Points, in no order, along strands that fork, close into loops and pass close to each other.
In the rows, zero is written as 128.
Points whose rows are less than 132 apart are linked; no others are. Some points are linked to none.
Tebev: [ 90 149 123 133 146 178 122 103 152 151  71 133 135 132 127 179 139 158
 187 129 120 123 129 124 116 126  82]
nafi: [136 134 117 116 138 112 111 122 133 152 137 100 112 139 110 140 167 136
 125 141 141 108 119 132 114 176 139]
porab: [136 141 165 180  72 138 131 126 179 164 146 101 140 144  92 109 159 161
 117 137 170  77 151 122  94  76 126]
vago: [ 82 126 120 126  37 159 135 109 160  96 129 118 175 104 135 100 125 158
 137 119 137 149 152 130  89  74 116]
Vusok: [133 140 130 139 128 193 120 178 137  64 137 209 130 152 175 130  85 110
  86 108 107 116 132 178  84 164 183]
seza: [103 125 167 145 149 111 143  95 113 113 154 163 138 112 104  86 163 164
  85 133 145 112 156 142 148 140 120]
riku: [ 73 122 121 121 168  79 129 104  95 143 112 121 131 127 147 176 108 156
 182 166 101 142 104 130 167 165  66]
numi: [ 87 128 125 113 133 126 105 109 153 141 202 152 108  98 119 140 211 143
 118  99 170 138 123 107 166 127  88]
tineb: [145 104  81 136 126 123 137 163 109  94 146 154 103 106 134  89  84  76
 126 147 129 172 174 141  91 140 206]
lutaz: [139  94  88  92 131 134  94 137 117 118 156  99 140 144  61 148 153  39
 145 155 129 200 134 125 155 120 192]
Kepel: [161  96 179 171 121  75 156 104 148 143 209 119 131 101  97 122 100 160
 141 124 153  95 115 138 137  57 117]
Rimiv: [124 126 154 138 156 151 136 114 105 104  77 151 170 185 111 119 119 182
  87 139  93 114 114 184  91 175 145]
sifu: [138 116 139 133 144 113  61 141 111 154 153 119  58 152 159 142 146  69
 100 125 146 147  94 153  80 169 180]
mavu: [131 128  65  79 129 148  87 155 152 124 147  97 105 130 146 174 121  63
 133 125 139 145 118 157 101 135 161]
Piva: [122 136 105 138 162 126  75 153 118 105 123 180  85 134 146 107 137  35
  93 147 111 165 132 130 136 212 157]
dadak: [ 96 114 146 107 139 104 144 103  83 142 114 125 130 101  94 171 109 174
 174 147  99 150 127 135 131 122  93]
Mopa: [153 134 135 128 106  96 192 120 145 113 157 142 135  95 191  59 113 109
  83  96 159  89 128 131 109 106 165]
Vepid: [176 140 113 124  99 146 177 159 160 120 134 129 115 105 204  82  87  79
  98  82 138  85 119 137  85 115 188]
fuza: [196 161 163 164 120  98 141 161 135 169 140 112 104 105 126  61 148 120
  85 130 147  77 132 136 100 118 190]
suzig: [ 95 128 104 144 162 118  76 123 124 134 132 128  86 163 181 118 154  45
  98 143 130 141  92 160  99 215 155]
Sobak: [142 151  95 171 139 153  91 149 122 130  75 108 103 127 128 102 114  76
 130 169  92 151 152 117  93 162 119]
dedin: [128 134 127 130 121 122 122 173  98 146 114 108  70  74 184  97 119  93
  80  81 130 148 144 122 115 127 125]
Tevu: [127  88 137 159 113  81 122 130 114 112 150 137 117 114 177 114  91 157
 138 122 117 142 127  91 174 101  68]
buk: [144 136 132  95  56  89 137 125 132 135 143 105 147 141 154 143 119 178
 135 128 144  98  98 133 106 119 121]
nav: [127 101 101  83 133 158  97 119 130 129  89  85 131 153  57 164 159  28
 139 120 112 169 141 104 172  94 142]
vala: [131 111 100 144 119  98 131 131  93 131 173 130  98  94 121  86 118 120
 128 164 160 150 149 141 100 142 193]
rolef: [125 140 150 134 165 141  71 119 123 130  98 155 122 135  96  84 187 111
  65 131 116 145 132 146  92 187 146]
lera: [105 133 135  80  85 167  97 141 108 113 126 130 134 114 123 121 137 151
  97 127 136 149 142 166  78 156 170]
Tefes: [131 129  89 106 144 127  61 173 118 158 164  78  78 133 135 166 134  51
 136 143 137 152  78 151 118 154 159]
dusu: [114 134 137 120 137  67 147  98 121 152 108 119 129 121  70 143 140 102
 202 137  93 139 120  75 208 124  86]
Pafur: [154 136  79 131 116 146 144 159 124  78 115 152 117 110 150  95  59  68
 137 140  91 139 172 150  55 158 174]
Nes: [129 149 153  99  95 186 147 154 105  91 128 165 140 128 152 120 103 147
  95 131 121 105 104 178  67 176 200]
tufel: [121 138 108 103 201 129 120 110 122 105 114 174 147 142 123 131 138 147
 143 176 117 127 141 136 157 190 152]
zize: [151 130 176 161 149  94 182 118 150 174 204 122 123 126  38 151 148 161
 150 131 161  94 125 133 135 106 108]
Fepod: [161 122  92 106 141  46 134 152 104 128 130 108 122 139 158 104 126 103
 121 139 131 143 117  86 200 130 164]
kemu: [108 119 121 158 123 129 130  79 156 148 128 135 109 174  54 151 150 114
 198 115 164 149 136  78 171  57 135]
Moged: [161 116 116 140 147  78 142 118 177 145 185 138 122 134 127 153 134 140
 157 116 151  97 102  74 213 105  95]
sug: [146 126 171 103 132 148 130 123 161 121 140 149 156 119 128 152 148 170
  74  94 164  92 124 135 168  74 128]
deboz: [208 123 138 146 185 139 114 150 134 152 130 122 114 126  66 150 144 130
 112 158 135 114 134 131 154 100 162]
segu: [ 90 148 183 154 147 100 138 111 148 165 133 162 143 136  40 141 157 179
 176 140 112 109 134 114 142 158  69]
Besag: [ 61 121  98 116 145  87 135  89  96 150 146 105 141 160 116 149 140 112
 168 181 114 127  93 149 182 184 110]
Kivis: [121 163 114 155 107 119 162 135 100 115  99 131 134 143 195  93  93 165
 133 136 101 111 121 110 118 159 105]
Rir: [105  93 128 148 186 145 129  70 132 148 102 149 120 178  75 163 159 100
 153 129 144 147 152  91 184 110 116]
tikib: [118 120 138 113 192 145 108 118 107 112  87 159 166 155 127 154 129 186
 110 150 106 145 133 157 139 174 148]
mut: [135 111 114  75 119 143 131 115 130 113  71 114 154 148 130 157 113 126
 122 111 115 150 147 118 142 100 120]
kitir: [108 154 133 122  62 180 107 146 135 116 114 119 167 118 125 115 135 170
 119 135 132 128 144 162  78 108 150]
zol: [117 117 128 161 108 112 154 132  93 121 116 114 110 121 196 114  72 155
 129 111 101 131 111 118 126 122  55]
miki: [126 136 113 157 106 136 182 137  94 106  91 154 120 159 198  56  88 126
 101 112 106  96 117 116 111 194 128]
pov: [114 163 105 178 176 171 109 135 109 126  51 118 118 126 159 116 107 112
 143 142  78 139 156 134  93 158  83]
degu: [ 84 132 186 140  77 146  95 133 121 101 121 147 161 119 170 131 104 201
 175  87  84 154 112 102 153  88  56]
gudu: [ 60 137 148 148  84 151  91 114 141 112 103 164 155 121 165 125 154 170
 160  99 127 155 157  86 156 102  68]
Nud: [121 124 169 177  65 181 164 154 112 102 104 104 159 158 153 110 108 169
 114 118 108 105 113 132 126  53 100]
tud: [ 84 106  94 133  76 148 139 103 138 108 131 111 155 104 110 108 122 111
 164 132 154 179 182 133  95  81 117]
difev: [190 141 118 130 120 176 131 160 147 116  93 104 156 109 112 124  75 122
 129 142 103 120 157 128 106  61 161]
fabad: [142 136 135 122 129 112 131 111 120 115 108 151 120 167 178  78 140 106
  85 121 134  92 116 124 102 216 162]
fas: [143 139 157 131 127 180 117 141 164 125 124 122 158 168 153 155 153 181
  66 102 152  85  92 156 124 100 133]
fod: [115 106  92  37 146 139 115 111 144 116  84  94 124 122  96 177 136  53
 136 108 106 164 136 120 156 111 115]
dizeg: [145 146 105 125 147 128  92 168 101 112  91 129  86 100 145  89 115  58
 111 153  87 156 146 117 120 189 144]
Lol: [ 90 133 188 123 154 115 157  87 147 129 159 174 146 110  43 127 170 174
 135 118 129 101 155 131 158 147  73]
biko: [192 155 142 119 104 140 130 181 135 128  96 150 109  94 173  86  85  58
  95  96 106 103 121 119  79 157 190]
leg: [123 102 121 122 190 104 139 102 105 142 116 116 118 138  81 161 152  88
 151 141 121 158 124  90 223 123 108]
pedi: [141 143 150 146 125 167 134 144  71 103  52 135 169 181 132 109  93 144
 111 130  58 129 103 158  89 158 145]
Nif: [128 121 191 163 105 122 156  90 137 126 144 123 145 148 130 162  68 190
 167 124  98  91  86 144 114  98  69]
ratup: [108 138 143 162 150  94 123 130 144 185 138 114 125 154  65 141 194 161
 150 147 141 105 122 129 127 177  86]
fomu: [127 133  69  91 102 147  96 148 163 100 152 120 127 158 195 144 109 101
 123 122 151 133 128 135  88 152 169]
Bapo: [ 42 134  99  89 100  96 129  87 128 140 140 105 151 125 111 133 160  84
 168 152 112 144 110 114 188 170  81]
podup: [124 133  98 127 148  83 135 103 174 148 167 106 110 139 167 163 136 126
 150 125 148  84  77  94 172 142  65]
numoz: [133 125 131  96 147 115 166  95 133 119 186 148 110  92 177  70 130  99
  85  92 164 101 142 152  94 108 127]
mov: [138 129 135 138  60 116 133 120 147 164 138  78 131 128  89 155 128 161
 157 137 158 112 118 123  80  81 111]
mafit: [176 116 167 174 161 104 148 142 150 189 144 120 119 149  54 173 143 164
 134 141 152  95 144 128 153  93 135]
nelu: [130 144 125 111 148 128 102 120 143 131 101 135 131 158 153 113 180 132
  78 116 137 103 118 141 117 185 133]
tid: [173 144  92 126 123 172  89 173 157  79 149 171 127 181 193 153  83 105
 115 125 130 117 116 145  79 160 175]
pulup: [117 117 114 115 125 179 130 119 159 112  85 130 163 187 153 181 118 144
 146 107 118 130 129 102 135  92  96]
tok: [153 155 140 140  85 220 146 180 142 110  72  88 160 136 135 137  89 143
 122 128  95 105 124 146 108  50 132]
semir: [152  91 126  49 113 125 129 102 145 127 118 126 171 142  97 172 140 121
 132 110 159 141 122 121 142  78 157]
fip: [134 153 163 129 102 123 180 111 119 129 101  99 144  88  97 116  98 169
 110 142 107  84 115 159  78  99 113]
mitur: [100 112  93 131 121 127 155 105 140 121 221 125 131  61  76 106 162 118
 163 107 166 189 129 116 127  91 136]
Nupo: [215 129 129 146 140 158 123 146 136 132  91 123 146 144  99 139 111 149
 131 159 107 109 146 115 139  88 163]
Suteb: [103 135 202 150  71 125 105  99 151 126 131 130 148 126 114 146  88 189
 197 101  83 108 108  99 123  96  59]
buz: [115 117  98 144 133 105 122 141 113 157 154  86  56  97 188 131 125  96
 104  97 154 152 123 111 117 114  74]
pesov: [124 118 116 170 114 100 138 101 178 141 142 154 147 148  98 152 133 156
 203 135 157 122 136  76 184  77 115]
Vubu: [122 133  92  91 141 143  73 141 106 112 168 133 121 121  67 142 159  82
 145 178 116 182 131 142 133 172 183]
rim: [ 79  93 108  99  94 113 143  97 120 114 159 113 147  97  72 105 171 102
 156 118 154 179 152 104 139  97 120]
Zunel: [138 107 123 111 132 117 157 138 134 129 167 134 128  68 132 179  66 177
 154 121 137 127 101 136 128  71 124]
zur: [143 131  93  85 208 116 172 103 116 112 144 162 120 109 127 139 101 140
 125 148 133 100 128 138 159 165 135]
vezuz: [174 122 149 130 117 123 148 171  85 133  81 130  82 115 183  81  95  81
  68  79 108 129 130 112 124 155 163]
mimon: [147 110 116 147 143  69 141 140 110 121 123 130 105 129 176  91 121 124
 104 123 135 137 139  76 191 128 113]
tave: [166 123 175 120 176 133  97 140 108 150 105 137 128 128  50 147 187 161
  87 132 120 134 143 151 153 131 156]
saman: [126 111 133  78 175 107 194  72 112 113 168 149 105 108 162 124  99 108
  99 106 152  99 121 154 111 149 130]
gad: [141 100 101 166 140 180 101 162 115  92 120 130 118 170 161 157  78 107
 127 137 117 163 185 152  97 109 156]
Tumu: [139 138 157 146  92 122 124 124 139 143 131 109 143 192 161 150 138 187
  95  99 145  91  88 143 106 134 103]
dag: [ 87  99 112  93 144 148 134 135 114 125 144 133 130  84 113 194  92 155
 180 132 134 173 139 147 120  91 122]
kugo: [ 94 148 105 189 174 172 126 110 149 141  72 127 127 111 152 126 143 148
 133 126 112 125 141 122 115 139  45]
Ropom: [138 145 137 140 106 135 167 138  68 102  51 110 180 173 159  85  84 153
 157 146  78 132 129 122 114 147  94]
pupi: [130 132 178 118 184 134 123 127  99 129 103 158 123  91  82  98 171 148
  48 125 120 112 140 164 140 153 152]
zamev: [176 171 170 155  81  86 145 171 159 166 134  92 135 121  93  85 154 155
  98 130 152  75 136 137 106 105 141]
gano: [105 121 105 147 131 114 142 138  81 147 205 131 104  69  97  97 159 140
 140 148 165 166 139 136 117 126 143]
kigak: [167 101 159 142 139 101 152 123 128 150 191 117 100  90 145 147  97 149
 104 102 163 102  93 138 136  66 129]
Kabom: [ 70 136 115 142  83 128  90 132 130 135 105 105 115  90 153 108 166 138
 152 136 128 162 152  91 148 131  59]
muno: [171 138 121  94 149  75 111 153 119 148 156 120 107 137 136 131 150 116
 127 153 144 116  97 126 152 171 181]
vasin: [142 112 126  54 141 152 118 112 180 115 149 143 152 132 145 157 156 120
  93  80 176 118 131 134 138  86 141]
ragof: [ 55 154  93 132  97  99 110 119 114 140 121 113 145  89 125 106 178 106
 205 159 118 178 148  79 185 132  97]

A fork is a point with three links, a tip a point with one. Leave the first point through the second and follow the links. Name the first fork or tip that comes.
zamev / porab | mut
gudu / Kabom | deboz
mut / semir | fuza
Mopa / numoz | Kivis
kigak / Zunel | Nif
dizeg / Piva | Pafur
saman / numoz | buz

How many points has the smallest loop of links through each point below? Write none if it is on no loop.
ratup | 8
miki | 10
nav | none
